Points, in no order, along strands that fork, close into loops and pass close to each other.
Two points are linked if the straight distance between their rows is under 36.8. Some points are linked to none.
j_675: |  63 | -45 |  -4 |  42 |  -1 | -14 |  38 |   7 |
j_311: |  38 |  34 |  -3 |  28 |  43 |  29 |  50 | -22 |
j_261: | -40 |  20 |  30 | -27 | -21 | -15 | -19 |  17 |
j_241: |  74 | -37 |   2 |  27 |   9 | -21 |  76 |  20 |
j_552: | -15 | -66 | -39 | -37 | -26 | -12 | -34 |  18 |
j_588: |  29 | -56 | -35 |  18 |  -5 |   1 | -12 | -10 |
j_629: |  -2 |  62 |  15 |  18 |  30 |  39 |  13 | -46 |
j_569: | -13 | -40 | -27 | -12 |  -4 | -25 | -31 |  52 |
j_839: | -31 | -33 | -30 | -23 |  -3 | -37 | -35 |  83 |
j_692: |  39 | -41 |  -7 |  30 | -16 |   4 |   2 | -28 |
j_656: | -25 | -54 | -36 | -40 | -22 | -16 | -41 |  30 |
j_176: |  38 |  40 |  -1 |  40 |  36 |  45 |  44 | -66 |
j_124: |  56 | -53 | -19 |  37 |  10 | -26 |  31 |  38 |
j_808: | -10 | -10 |  15 |   4 | -19 | -15 | -14 |  16 |
j_421: | -59 |  26 |  35 | -30 | -36 |   3 | -43 |  -5 |
j_13: |  12 | -76 | -48 | -22 | -14 | -24 | -12 |  26 |
j_567: |  -5 |  44 |   4 |  -4 |  12 |  36 |   7 | -64 |
j_797: | -19 |  89 |  46 |  26 |  21 |  42 |   7 | -45 |
j_343: |  61 | -28 |   5 |  19 |  12 | -21 |  65 |  22 |
j_153: | -46 |  23 |  30 | -27 | -30 |   8 | -30 | -22 |
j_991: | -31 |  43 |  17 | -28 | -17 |  33 | -17 | -70 |
j_520: | -57 |  40 |  33 | -42 | -19 | -15 | -25 |  21 |
j_8: |  66 | -51 | -10 |  42 |  10 | -25 |  42 |  25 |
j_491: | -39 |  29 |  26 | -25 | -34 |  30 | -27 | -65 |
j_493: | 33 | 35 | -3 | 23 | 42 | 20 | 55 | -4 |
j_446: |  33 |  33 |  -6 |  18 |  23 |  41 |  34 | -69 |
j_731: | -25 | -41 | -32 | -23 |  -9 | -17 | -40 |  38 |
j_54: |  40 |  43 |   7 |  46 |  40 |  41 |  53 | -42 |
j_816: | -63 |  88 |  23 | -18 |  22 |  22 | -27 |   1 |
j_23: |  25 |  28 |  -2 |   6 |  21 |  31 |  32 | -58 |
j_535: |  22 | -42 | -17 |  27 | -11 |   1 | -13 | -10 |
j_191: |  12 |   9 |  14 |  -1 | -18 |  25 |  12 | -78 |
j_998: | -32 | -17 |  -1 | -11 |  -6 | -29 | -40 |  65 |
j_365: |  43 | -22 |   8 |  15 |   4 | -20 |  45 |  19 |
j_501: | -66 |  26 |  36 | -34 | -31 | -15 | -44 |  22 |
j_53: |  52 | -27 |   4 |  25 |  -3 | -11 |  41 |  -8 |
j_605: | -43 |  23 |  33 | -23 | -34 |  17 | -35 | -40 |
j_586: | -21 | -44 | -33 | -29 |  -4 | -38 | -28 |  70 |
j_952: | -33 |  70 |  17 |  -8 |  29 |  15 |  -1 |   2 |
j_231: | -16 | -12 |  12 |   2 | -11 | -23 | -19 |  39 |
j_356: | -18 |  48 |  12 | -17 |   2 |  33 |  -6 | -65 |
j_218: |  -4 |  -4 |  19 |  -2 | -16 |  -9 |  -1 |   1 |
j_78: |  29 | -68 | -46 |   2 |  -9 |  -4 | -11 |  -7 |
j_634: |  40 | -44 | -14 |  30 |   8 | -32 |  19 |  50 |
j_748: |  35 | -32 |   2 |  24 |   2 | -28 |  27 |  40 |
j_671: | -18 | -14 |   4 |   1 |  -7 | -30 | -23 |  58 |
j_236: | -39 |  43 |  20 | -36 |  -3 |  -4 |  -5 |  -3 |
j_116: | -10 |  78 |  28 |  26 |  25 |  42 |   6 | -47 |
j_45: |   8 |  49 |   4 |  12 |  27 |  34 |  20 | -49 |
j_471: |  22 | -75 | -48 | -17 | -16 | -13 |  -8 |  11 |
j_496: | -52 |  77 |  15 | -23 |  25 |  12 | -14 |   2 |
j_574: |   2 | -55 | -43 | -14 |  -3 | -24 | -21 |  43 |
j_714: | -40 | -15 |  -9 | -16 |  -4 | -41 | -41 |  84 |

A piece is all that can be reached along the links. How many separate loops has the piece of each point below (a circle has one, a figure eight two, a Y none), and how many tips (points with one link)?
j_471 | loops 0, tips 3
j_991 | loops 0, tips 3
j_748 | loops 1, tips 1
j_496 | loops 0, tips 2

A fork is a point with three links, a tip a point with one. Leave the first point through the second and follow the links. Name the first fork or tip that comes.
j_78 / j_471 | j_569
j_491 / j_991 | j_45
j_45 / j_23 | j_493
j_124 / j_634 | j_365
j_421 / j_501 | j_261
j_574 / j_13 | j_692
j_671 / j_231 | j_218

Name the points in between on the shortest way along the links from the first point to the second, in order.
j_311 / j_446 | j_54, j_176
j_343 / j_675 | j_365, j_53
j_241 / j_748 | j_343, j_365
j_731 / j_998 | j_569, j_586, j_839, j_714
j_520 / j_153 | j_501, j_421
j_998 / j_808 | j_671, j_231
